Each scene shows the same named points in several views. A view is turned or mirrored, and shifted as a whole, has a little noise and may leave points out.
In the rows, zero is written as 128.

Scene 1
View 1
z_745: [159 131  95 127 202 111 164 128  62 215 130  76 118 119 146 169  88 140
  82 149]
z_611: [171  93  94 119 193 143 167 107  87 243 159  65 113  92 169 162  97 144
  84 158]
z_799: [148 160  87 133 156 123 144 148 107 200 135 126 127 148 113 178  67 154
 106 154]
z_411: [151 149  97 121 178 111 151 139 103 207 154 100 114 133 115 160  88 156
 123 150]
z_965: [171 101  93 127 176 143 155 121 107 228 165  87 118 100 155 161  92 154
 100 155]
z_197: [171 104 110 158 173 106 148 168  88 147 121 107 144 114 145 151  91 158
 100 123]
z_284: [171 105  91 142 153 144 146 144 119 194 148 115 133 114 145 162  78 156
  99 149]
z_634: [177  86  99 170 135 141 139 173 126 145 131 134 154 115 154 154  78 166
  96 133]
z_674: [165 115 105 150 188 103 158 154  67 160 114  95 140 118 147 160  92 148
  84 127]
z_886: [156 141  88 141 156 123 145 150 107 194 134 123 129 138 126 173  69 157
 100 154]
z_399: [152 163 104 130 151  95 131 171 140 165 164 131 122 144  83 145  95 180
 169 136]
z_499: [189  56 120 156 173 118 151 162 111 143 154  91 143  80 165 122 116 171
 122 114]
z_882: [171 106 103 134 158 123 145 150 129 182 165 108 129 110 134 143  98 169
 131 140]
z_246: [168 112 116 156 184  90 154 173  80 134 121  98 139 118 140 141 101 159
 110 114]
z_985: [170  97  88 146 177 145 161 132  74 212 119  94 134 109 175 178  73 136
  52 153]
z_458: [165 112 105 159 171 111 152 164  84 154 118 110 143 119 146 160  83 151
  89 130]
z_494: [165 122 119 112 203  90 157 140 105 192 182  69 107 100 119 124 129 170
 163 129]
z_718: [164 120  91 152 155 131 144 159 105 175 128 125 138 130 142 169  72 153
  89 143]
z_487: [186  71 127 155 163 107 141 180 133 120 163 106 144  91 140 112 124 182
 153 109]
z_599: [169 110 112 151 156 111 137 176 131 140 149 123 140 118 124 136  99 176
 141 125]
View 2
z_284: [147 143 141 141 127 137 110 195 115 137 122 117 117 129 139 158 147  74
 102 227]
z_965: [149 169 127 146 131 124 104 177 105 127 103  97 119 144 171 155 136  94
 106 212]
z_882: [150 146 129 159 126 137 117 180 130 143 113 117 111 124 139 146 156  82
 111 210]
z_718: [149 116 159 137 143 137 117 203 106 138 128 121 103 125 124 163 153  62
  87 212]
z_458: [136 111 145 146 155 131 125 197  86 162 137 123 110 110 115 169 150  61
  89 187]
z_611: [146 181 121 145 140 115 103 176  78 126  98  85 127 152 191 168 121 102
  99 197]
z_985: [141 145 152 121 154 123 104 200  58 130 125  98 122 143 168 187 121  75
  77 209]
z_886: [165 116 161 146 145 137 115 191 117 121 116 122  87 132 131 151 161  71
  87 205]
z_399: [163 107 134 189 131 150 134 172 175 147 107 140  71 106  92 112 198  78
 122 189]
z_499: [109 152  98 161 129 128 129 191 101 206 138 116 156  94 118 165 144  69
 129 199]
z_197: [129 114 138 154 154 131 130 196  89 175 138 122 117 103 113 167 150  62
  97 186]
z_634: [130 121 145 133 128 144 119 214 113 171 151 128 133 105 101 168 152  49
 102 238]
z_246: [135 103 137 165 165 131 136 190  92 176 133 126 107 103 107 161 156  61
  95 170]
z_494: [142 158  91 202 141 125 135 149 130 168  92 111 108 112 144 128 164 109
 134 154]
z_599: [134 116 124 167 130 144 132 189 139 178 130 135 114  97  93 142 174  65
 120 203]
z_799: [174 112 166 149 146 143 116 187 125 110 108 122  71 135 128 143 166  76
  84 201]
z_487: [109 138  95 175 121 138 141 187 135 216 136 130 149  81  91 147 164  70
 142 200]
View 3
z_487: [ 52 145 116 128 114  96 107 120  83 156 109 191 116 131  78 150 135  92
 114  77]
z_499: [ 41 149 134 154 127 110 122 117  94 133 108 161 104 149  73 138 119 105
 135 107]
z_718: [ 81 121 108 178 136  92 136 149  88 107  99 164 150 141 105  85  80 124
 162 123]
z_399: [101 102  68 137  94  87 114 146  83 142 106 223 192 100 131 109 102 113
 146  64]
z_799: [100 103  88 176 117 100 139 153  94 102 102 185 184 125 129  77  64 134
 183 111]
z_634: [ 71 134 114 159 153  81 128 144  78 127  90 159 128 140  78  93  90  94
 131 116]
z_611: [ 44 148 136 178 109 165 160  95 123  83 122 168 139 156  92 104  53 141
 215 110]
z_886: [ 89 112 104 189 121 105 143 149  95  95 106 171 170 136 122  81  67 134
 186 125]
z_599: [ 78 125  98 143 117  86 115 138  81 143 103 191 147 122  99 119 114 104
 131  91]
z_985: [ 55 138 138 199 135 128 154 125 107  82 109 141 131 164  93  89  64 138
 193 146]
z_246: [ 66 120 117 177 106  94 111 143  94 129 122 171 130 142 116 141 139 130
 145 129]
z_494: [ 57 130 106 141  67 144 126 105 120 130 136 216 154 122 118 150 114 133
 179  64]
z_745: [ 65 123 125 197  99 142 147 127 118  87 128 166 154 153 124 109  84 159
 211 134]
z_284: [ 70 132 114 165 133 114 146 127  97 107  98 170 148 136  90  86  64 114
 172 106]
z_674: [ 65 122 123 195 114 103 128 145 101 108 118 162 137 151 117 122 115 142
 171 143]
z_197: [ 67 126 119 178 124  93 122 142  92 124 111 165 130 146 103 124 119 125
 148 130]
z_411: [ 84 113  95 169  94 124 138 134 106 102 118 194 176 127 126 103  76 144
 191  96]
z_458: [ 70 120 119 184 125  90 125 147  93 116 108 160 136 149 109 111 107 126
 154 137]
z_965: [ 56 140 122 165 117 148 154 109 112  96 112 176 145 142  94  98  54 129
 198  97]
z_882: [ 71 129 105 155 116 118 138 123  96 114 106 188 153 129  98  99  75 115
 168  89]
View 4
z_985: [129 231 159 153 176  96 141 120 104 134 113 134 131 167 105 161  82  82
 123 112]
z_284: [115 200 120 139 168 120 145 122 125 138 122 146 134 138 131 138  72  81
 109 121]
z_634: [131 160 128 112 151 133 182 149 115 123 149 131 129 148 129 166  68  48
 142 148]
z_494: [ 80 174  77 148 156 109 138 107 181 142 121 145 145 112 143 199 107 157
 118 180]
z_499: [ 94 175 121 136 154 112 195 149 138 104 131 120 128 133 130 219  87  90
 147 188]
z_882: [105 177 102 133 160 124 149 125 145 139 129 147 135 127 139 154  80  97
 114 140]
z_674: [139 182 145 137 163 106 137 116 128 146 142 134 143 172 107 200 107 102
 147 141]
z_197: [133 165 134 125 154 119 155 133 127 137 150 128 141 161 120 199  97  89
 149 154]
z_718: [131 185 130 127 163 123 142 124 119 143 135 144 134 149 123 143  76  72
 121 118]
z_411: [114 178 103 136 161 119 113 103 155 162 134 156 146 134 133 153  96 123
 111 127]
z_965: [ 93 218 117 159 174 103 142 117 132 130 101 145 134 127 129 152  76 104
 102 128]
z_246: [133 157 131 124 154 117 151 127 143 141 155 128 143 163 117 218 108 106
 156 163]
z_399: [119 114  69 101 142 149 130 115 175 165 167 160 148 113 162 149  94 111
 121 150]
z_886: [136 174 117 123 163 126 125 115 130 161 142 153 143 147 130 137  84  86
 117 114]
z_745: [123 217 138 155 176  94 108 100 133 155 117 145 144 163 107 175 104 125
 118 121]
View 5
z_399: [ 91 146  95  75 123 147 163 129 161 150  72 116 105 147 175 101 136  99
  69 133]
z_674: [119 116 130 142 123 156 166 129 177 129 129 158 138 122  94 152 112 140
  97 102]
z_458: [110 116 132 136 124 154 164 131 166 117 101 151 121 126  90 145  94 131
  91 112]
z_611: [120 114 118 192 135 176 170 141 179 132 193 119 161 111 116 128 143 159
 126 128]
z_411: [102 121 111 114 122 159 162 124 169 142 146 108 125 131 139 122 148 126
  92 120]
z_886: [ 94 112 128 124 125 161 164 125 154 118 128  95 106 138 116 121 113 126
  95 132]
z_985: [114  99 141 184 130 171 167 134 163 106 165 119 134 117  73 145 101 154
 119 124]
z_745: [115 101 135 142 122 165 163 118 174 128 184 126 141 117  98 151 140 143
 101 100]
z_799: [ 91 111 127 106 122 163 163 117 152 118 132  84  98 140 123 119 120 122
  89 130]
z_487: [116 168  92 146 134 147 176 169 181 147  38 197 147 125 144 124  97 123
  94 127]
z_499: [125 152 101 176 135 156 177 167 184 138  75 198 157 115 119 135  95 141
 107 125]
z_599: [103 148 106 123 127 149 169 147 166 138  59 155 122 137 137 118 102 116
  86 131]
z_882: [104 134 106 146 130 164 169 142 167 133 114 120 130 129 139 113 122 130
 103 139]
z_246: [115 127 125 119 123 144 165 133 178 135  87 182 131 124 101 151 105 125
  82  98]
z_284: [104 125 116 162 130 165 172 142 159 118 119 112 124 128 120 118 103 139
 111 143]
z_494: [121 151  84 121 124 153 169 139 194 178 127 167 159 118 169 126 171 124
  91 111]
z_634: [101 132 122 162 134 161 176 152 156 105  67 138 117 134 101 125  65 132
 102 146]
z_197: [113 122 127 136 127 151 165 137 170 123  91 164 126 127  95 144  92 131
  91 108]
z_965: [113 122 112 179 133 173 174 143 171 131 163 114 147 119 129 121 134 149
 121 136]

Which points are out of place in each view (at most two, in the order of its rows)? Write none if all are in place.
view 1: z_882
view 2: z_246
view 3: z_499, z_886
view 4: z_284, z_718
view 5: z_674

Scene 2
View 1
z_661: [145 123  59 116 130  34 221 123 183 149 102 142 130 197 206  48  65 105
 173 177]
z_404: [167  72 123 148 175  95 167 113 158 123  78 103 140 196 188 101 127 132
 146 149]
z_241: [180  82  98  83 166  62 182 159 185 149 129 132 139 187 242  75  96 137
 171 154]
z_402: [156  80  99  84 154  74 163 172 175 142 138 135 143 157 242  89 102 143
 153 133]
z_665: [106  79  91 161 103  93 148 101 157  92 106 118 160 159 176 135  94 137
 129 119]
z_977: [150  81 108 137 154  84 166 123 162 123  96 113 143 179 198 101 109 127
 146 141]
z_748: [138  55 120 196 131 114 142  57 155  68  86  94 160 199 140 153 115 145
 129 130]
z_264: [184  81  98  94 169  65 188 140 183 144 122 129 136 200 228  75  95 132
 172 158]
z_357: [117  84  95 155 126  91 159 109 159 109  92 117 153 165 183 114 100 132
 134 133]
z_443: [157  87 115 173 175  87 188  94 157 123  51  96 131 210 168  91 114 115
 144 167]
z_795: [200  21 148 149 182 124 130  96 169  84 121  94 154 208 183 156 142 168
 145 125]
z_623: [131  68 100 170 116  97 158  77 161  83 102 111 159 184 160 136 100 138
 139 133]
z_667: [ 33 131  67 147  80  75 158 154 140 135  77 133 151  89 206  93  83 107
 111 113]
View 2
z_357: [170 115 123 113 109 143 123 124 149 161 137 138 129 126 143 178 157 108
 146 161]
z_661: [180 138  86 151 155 225 105 109 129 105 189 127 158 124 137 191 229 113
 145 126]
z_264: [148 119 106 142 152 226 131 160 135 159 179 114 154 156 183 193 223 103
 122 152]
z_977: [156 109 119 115 119 180 123 152 145 166 147 125 136 136 163 175 179 113
 132 160]
z_402: [153 104 109 131 113 220 156 149 136 160 202 109 136 182 167 203 198  82
 114 169]
z_795: [133 106 158  97 136 114 136 193 172 244  72 137 124 162 241 181 152  94
 121 177]
z_667: [193  98 106 106  36 152 141  68 135 109 210 125 115 125  61 180 134 103
 155 179]
z_443: [152 113 114 111 146 174  86 170 146 164 108 126 149  86 158 143 187 147
 152 143]
z_665: [183 122 124 111 108 126 120 104 155 152 127 141 126 124 138 181 151 102
 153 159]
z_241: [147 112 105 138 142 235 138 162 133 157 193 112 150 169 181 198 221  96
 119 158]
z_404: [148 106 119 107 132 176 110 177 147 180 127 122 136 118 176 160 180 132
 136 160]
z_623: [175 118 133 102 107 107 122 117 160 172 105 149 123 125 156 176 141 101
 147 164]
z_748: [167 126 145 100 126  86 108 133 168 193  65 152 123 112 181 166 140 112
 152 156]
View 3
z_241: [ 91 155 144 172 182 152 118  69 201 104 120 227 153  78 181 123 184 142
 141 137]
z_264: [ 89 160 153 163 183 154 119  64 199 113 109 224 143  74 183 123 180 142
 132 136]
z_665: [126 147 120 112 145  96 127 109 134 133 117 134 142  73 141 126 147 128
  56 136]
z_404: [ 89 130 125 143 156  95 134 125 172  82 140 172 183  64 171 150 155 113
 110 132]
z_977: [100 141 131 144 157 110 130 105 167 107 129 175 162  71 159 131 163 125
 101 135]
z_443: [ 98 148 108 148 158  88 161 126 110 101 131 169 186  35 199 163 119 102
  93 118]
z_402: [105 148 149 165 174 142 107  75 205 112 128 214 137  93 151 102 201 144
 129 138]
z_661: [107 179 137 172 190 157 147  51 123 151 106 229 138  54 213 125 146 141
 109 112]
z_357: [119 141 124 126 149  96 127 111 145 121 125 147 144  76 141 126 154 125
  72 133]
z_667: [173 142 114 160 150 102 122  75  81 178 150 154  94  98 102  56 189 142
  51 102]
z_623: [115 139 121  99 135  82 128 124 151 114 121 116 151  77 133 138 140 121
  51 146]
z_748: [ 98 135 118  79 132  69 138 145 158  99 115  97 172  66 145 168 122 106
  46 156]
View 4
z_977: [136 123 175 112 171 138 108  90 131 105 136 124 130 146  89 144 150 131
 102 135]
z_443: [138 133 162 108 168 146 146 114 125  98 135 148 119 146 124 158 140 174
  67 163]
z_795: [130 205 227 106 185 204  92  93 114  70 179 107 142 182 114 134 162 121
  76 110]
z_404: [129 150 186 114 171 171 118  87 108 105 157 147 133 160 114 145 163 155
  67 127]
z_748: [160 226 193 103 169 163 151 126 107  93 155 100 141 133 140 129 138 113
 107 162]
z_357: [150 151 166 115 164 128 125  98 119 119 133 111 136 124  99 137 146 113
 128 148]
z_665: [161 166 162 113 161 117 136 105 124 119 131 103 137 113 100 136 136 105
 139 161]
z_241: [126  61 175 109 182 134  60  69 169  90 128 121 121 181  45 158 150 138
  96 117]
z_402: [126  78 177 118 183 125  57  55 151 108 132 114 133 161  35 150 159 115
 121 105]
z_623: [156 193 180 116 160 140 137 109 111 109 144  95 143 123 112 128 142 106
 127 153]
z_661: [144  59 143 103 172  91 101 102 180  99 101 118 116 146  62 167 127 137
 114 167]
z_264: [129  70 177 104 186 138  70  82 170  82 129 124 116 178  57 163 144 141
  87 129]
View 5
z_795: [144  98  77 183  88 135 178 154  65  96  31 138  82 151  52  41 176 135
 155 151]
z_357: [141 122  81 168 129 153 169 140 135  93  97 156 123 139 108 105 136 127
 110 102]
z_404: [157  91  95 176 119 139 171 141 131 109  51 112 119 157  81 104 143 150
 125 138]
z_748: [155 141  66 173 121 175 166 154  51 101  93 156 116 182 112  59 163 145
 117 111]
z_667: [ 97 135 114 149 153 142 169 135 228 111 157 176 108 101 147 161  99  91
  63  47]
z_665: [146 136  71 166 134 166 168 135 123  89 114 167 131 146 118 102 140 125
 110  93]
z_977: [148  98  87 176 114 135 174 135 135  90  63 141 111 136  75  95 147 129
 136 125]
z_241: [160  64  84 180 118 107 180 107 202  66  39 133 143  98  45 135 128 125
 156 137]
z_661: [192  82  67 176 153 139 166  93 212  56  81 128 201 122  89 170 108 141
 132 112]
z_402: [133  78  92 178 114 106 175 115 204  71  58 154 115  89  50 122 129 107
 146 123]
z_623: [141 137  71 171 126 166 170 146  94  97 104 166 113 157 115  82 151 130
 112  98]
z_443: [181  92  89 169 138 151 165 142 123 111  57  96 147 179 101 118 136 170
 110 135]
z_264: [168  67  81 180 121 116 174 107 190  68  45 127 149 112  50 129 130 132
 156 136]

Which points are out of place in each view (at most two, in the order of its rows)? Write none if all are in place.
view 1: z_665, z_623
view 2: z_795
view 3: z_264, z_443
view 4: z_404, z_661
view 5: z_667, z_977

Scene 3
View 1
z_122: [105  95  86 148  92 162  56 124 101 125 111 141 188 139 125 172 135 135
 126 143]
z_859: [121 122 102 145 118 155 124  91 124 101 105 124 177 133 119 147 105 101
 113 130]
z_449: [147 106  16 157 138 134  60  61 121  90 130 154 228 134  99 175  96  33
 106 143]
z_5: [118 143  75 176  89 127 123 140 131 107  92 113 165 116 147 152 120 126
  95 107]
z_180: [126 149  13 201  86  97  95 135 140  98 103 123 188 100 147 168 126 100
  75 110]
z_887: [131 103  61 174 175 178 103  73 135  99 149 119 180 139 109 168 128  66
  62 170]
z_291: [103 100 118 133  95 171  81 112  96 121 105 142 183 144 121 160 121 133
 139 141]
z_325: [122 125 106 136 100 145 124  99 116 101  95 128 178 131 124 143  99 108
 125 120]
z_3: [108 150 163 124  65 148 178 133 114 105  59 112 147 130 148 114  89 157
 144  93]
z_100: [ 89 118 233 106  98 220 187 129 108 124  78 104 122 153 135 113 112 186
 141 131]
z_669: [110  98 103 166 144 192 105 103 127 117 135 114 159 141 124 165 147 119
  75 173]
z_111: [108  95 126 131 116 189  82  93 102 118 115 140 183 152 112 159 122 122
 134 154]
View 2
z_887: [ 62 167  97 148 118 159  51  94  60 222 167 165 215 169 150 115 204 135
 133 135]
z_5: [ 95 176 100 131 102 133  56 120 139 125 156 135 162 129 103  84 169 138
 148 186]
z_291: [100 157 113 149 105 167  59 113 141 183 168 123 156 121 100 113 150 156
 115 147]
z_111: [108 147 118 161 111 185  64 105 125 222 178 123 163 124 105 124 149 167
 103 118]
z_859: [115 176 105 145 124 156  54 119 109 191 162 130 172 136 105 111 169 132
 131 148]
z_180: [ 67 182  71 136  95 121  39  85 130 109 170 151 212 136 105  64 186 162
 144 210]
z_449: [107 187  59 170 139 149  16  59  90 205 174 145 245 142  99  90 176 162
 124 162]
z_669: [ 54 148 128 135  94 168  79 117  95 205 166 152 164 152 145 123 185 144
 126 129]
z_3: [158 182 132 129 120 150  67 177 160 136 141  94  98 101  75 109 137 100
 136 161]
z_325: [124 178 103 151 128 157  54 122 124 178 160 122 168 126  91 105 156 137
 126 155]
z_122: [ 74 127 109 163  83 182  62  76 145 197 186 132 178 115 105 110 147 210
  95 136]
View 3
z_111: [121 144  52 150 143 158 182 145  75 122 111 136 118  95 122 150 156  63
 122 139]
z_122: [ 92 123  85 139 107 154 147 108  66 138 117 118 143 130 113 158 152  94
 120 147]
z_3: [156 151 162 176 188  90 133 165 101 141 133 117  90 126 163 127  93 113
 142 109]
z_325: [134 142 100 141 144 150 154 129  74 124 115 114 105 110 155 141 115  76
 123 109]
z_5: [121 102 146 118 139 148 128 112  76 119 133  93 120 127 157 147 102 102
 105  89]
z_180: [108  83 139  79 104 186 111  67  54 113 120  69 131 129 167 156  93  90
  92  73]
z_291: [112 129 101 144 134 142 147 125  76 131 122 121 124 118 130 148 138  90
 120 134]
z_449: [119 135  43  95 102 222 165  76  47 117  85  95 116  96 165 153 118  40
 113  98]
z_100: [152 147 139 205 215  62 167 223 115 135 155 161 102 111 114 126 153 112
 134 144]
z_859: [134 131  87 129 147 160 160 133  75 114 118 114 108  99 149 143 125  70
 112 103]
View 4
z_5: [121 145 139 165 137 118 139 149  92 210  76 152 131 152 185 175  82 177
 154 138]
z_887: [112 151 210 174  78 149 160  92 134 158  20 187  83  95 183 214  95 148
 125 132]
z_291: [121 160 140 187 108 117 154 104 110 183 103 130 126 140 185 157 122 148
 124 130]
z_180: [140 149 158 149 108 143 150 164  54 242  33 169 111 151 183 186  61 190
 139 156]
z_325: [109 138 135 213 124 114 135 109 111 189 100 150 117 135 195 169 102 161
 127 132]
z_100: [ 81 147 103 193 180  80 116  95 183  98 176 105 175 149 183 157 148 116
 180 103]
z_111: [118 164 152 195  87 124 161  74 128 167 106 129 114 119 183 157 141 134
 110 119]
z_859: [111 144 152 205 120 121 141 107 122 177  86 154 110 123 190 180 100 157
 128 132]
z_122: [133 174 152 168  78 126 170  97  94 199  92 126 123 139 176 145 131 145
 112 131]
z_449: [125 144 174 230  69 144 160  92  87 225  48 186  60 105 197 185  86 178
  86 146]
z_669: [117 166 189 145  96 138 158  94 140 141  56 153 123 121 174 191 123 131
 144 126]
z_3: [ 96 130  90 210 187  86 109 138 126 169 158 123 157 158 198 156 103 160
 171 126]

Which points are out of place in each view (at most two, in the order of its rows)? Write none if all are in place.
view 1: z_449, z_291
view 2: z_122
view 3: z_111
view 4: none

Scene 4
View 1
z_508: [106 185  77 139 120 139 138  97 115 128 155 146 167 117 113 108 162  99
 215 136]
z_380: [148 125 145 124 130 122 175 127 177  86 174 176 117 144  54 149 143 153
  87 122]
z_492: [134 131 132 124 119 118 178 117 172  85 169 187 129 144  56 151 145 154
  95 121]
z_941: [131 180  81 164 118 155 144  79 112  98 139 167 168 115 103 121 155 120
 216 116]
z_830: [176 158 161 136 175 147 161 131 145  76 189 133 107 138 112 128 131 150
 140 177]
z_514: [136 136 133 127 134 127 155 130 167 106 170 163 116 137  74 135 166 130
 104 116]
z_98: [164 154 151 139 169 149 144 131 144  99 178 133 105 131 106 124 157 130
 138 156]
z_680: [164 185 112 169 178 179 112 112 100 115 156 106 128 112 159  96 168 100
 226 153]
z_233: [156 145 130 145 149 149 140 128 150 108 163 145 111 127  97 127 180 121
 130 112]
z_744: [181 130 123 178 118 163 164  88 148  65 132 196 129 114  60 150 155 159
 132  72]
z_946: [154 176 101 165 128 156 161  80 112  72 146 171 161 114 104 130 129 142
 202 137]
z_221: [212 129 159 174 156 168 170 106 148  45 156 173 104 124  77 147 135 174
 114 112]
z_266: [136 156  96 165 132 166 114 108 131 126 134 147 130 109 109 112 205  99
 174  82]
z_852: [157 136 122 154 132 158 134 119 152 107 144 160 114 119  83 129 189 123
 127  80]
z_893: [160 178  93 178 131 169 150  76 104  77 140 164 164 105 113 121 143 130
 218 125]
z_245: [123 164  78 164  97 147 148  75 125 105 129 187 168 112  81 128 164 120
 187  83]
View 2
z_380: [133 175 107 122 133 159 114 116 131  98 147 169 124 100  81 150 128 187
 144  68]
z_98: [158 169 118 126 126 164 131 129 162  70 153 119 103 120  94 177 116 121
 114 124]
z_830: [165 164 128 119 122 179 141 142 167  50 142 114  97 145  97 176 117 134
 128 103]
z_514: [132 172 105 127 131 145 112 116 137 106 159 158 125  87  87 156 126 151
 124 103]
z_946: [143 186 104 107  92 169 173 139 116 125 142  88 152 127 126 135 130  80
 159 132]
z_941: [131 187  93 111  90 149 164 130 113 145 157  90 162  96 129 130 129  55
 143 161]
z_508: [118 174 110 119  90 133 166 144 142 129 164  94 160  79 120 127 131  44
  96 172]
z_852: [153 192  89 131 134 155 100  90 122 116 167 139 104  99 105 191 116 116
 146 141]
z_245: [118 194  81 112  98 139 151 114  94 167 162 119 173  76 124 126 132  78
 153 150]
z_680: [166 176 112 123 106 157 154 134 159  86 167  65 107 123 129 190 115  21
 102 199]
View 3
z_941: [118 161 141  88 175 143  94 137 114  82 180 158 153 133 137  61 115  63
 162 117]
z_852: [139 194 157 124 138 179  96 141 167  64 104 168 125 122 129 100  97 139
 163 148]
z_680: [ 88 162 155 129 206 155  92 184 131  65 129 184 156 156 146 135  64  58
 138  88]
z_380: [198 175 171 116 128 160  92 133 154 110 112 113 101 155 144  85 125 186
 155 184]
z_492: [185 171 165 103 129 153  83 126 138 107 128 117 110 150 134  65 132 166
 165 175]
z_744: [146 182 159  84 108 157  59 123 139  73 124 150 126 115 108  44 124 150
 190 157]
z_830: [153 146 186 127 171 150  64 177 131 102  90 124 120 197 152 130  91 154
 139 143]
z_893: [107 155 150  82 169 135  69 153 106  76 156 164 154 143 128  63 101  70
 170 110]
z_946: [126 144 158  83 167 132  65 152 101  91 154 143 146 153 132  62 115  88
 165 124]
z_514: [181 181 160 127 144 172 113 133 159 104 127 129 111 143 145  96 120 159
 147 169]
z_221: [146 161 185  98 118 151  34 156 138  85  72 146 116 154 110  80 101 185
 182 158]
z_98: [148 163 173 132 174 162  88 165 148  96 105 141 124 170 153 128  92 140
 139 141]
z_233: [151 184 155 126 152 173 107 145 159  81 116 156 127 137 143 111 104 137
 149 147]
z_266: [123 197 138 121 161 178 125 139 157  59 152 185 142 104 133  95  95  83
 154 128]
View 4
z_508: [ 88 125 148  79  39 134 156 118  90  89 109 177 158  80 100 213 128  94
  87 143]
z_830: [103 142 151 117 133 103 128 154 131 145 114 167 113 126 129 107  87 105
 140 120]
z_245: [ 84 134 140  87  54 141 176  95 113  73 123 145 176 115 142 184 114 105
 104 149]
z_893: [ 88 120 150  76  56 102 205 118 108  73 130 167 149 115 139 178 104 125
 114 171]
z_946: [ 77 127 156  93  65 106 208 115 122  96 132 161 153 113 131 159  98 110
 115 171]
z_744: [ 95 143 129 102  93 142 183  79 147  69 132 110 181 162 193 130  97 116
 134 152]
z_852: [128 144 117  90 104 146 116 109 121  72 113 137 153 154 176 144 116 120
 133 122]
z_680: [131 118 146  61  66  91 136 167  72  69 117 208  95 113 116 183 119 140
 120 144]
z_266: [124 132 121  70  55 150 120 107  93  52 112 157 156 129 152 196 133 121
 111 129]
z_941: [ 85 124 147  77  44 125 193 104 106  74 122 162 160 105 125 195 113 109
 105 163]
z_492: [ 81 153 136 124 116 153 150  86 160 128 113 114 180 136 157 121  95  80
 125 125]
z_233: [118 144 128  95  99 149 107 119 120  97 106 142 150 135 151 145 114 108
 128 114]
z_380: [ 84 169 132 140 138 169 110  91 168 155 100 104 184 133 152 109  96  66
 129  98]
z_221: [106 148 134 116 135 115 166 112 158 102 128 119 146 173 192  86  84 117
 154 139]
z_98: [111 143 139 108 117 122 111 142 121 123 108 162 124 128 131 129 104 106
 132 116]

Which points are out of place in each view (at most two, in the order of its rows)? Write none if all are in place.
view 1: z_492, z_852
view 2: none
view 3: none
view 4: z_245, z_380
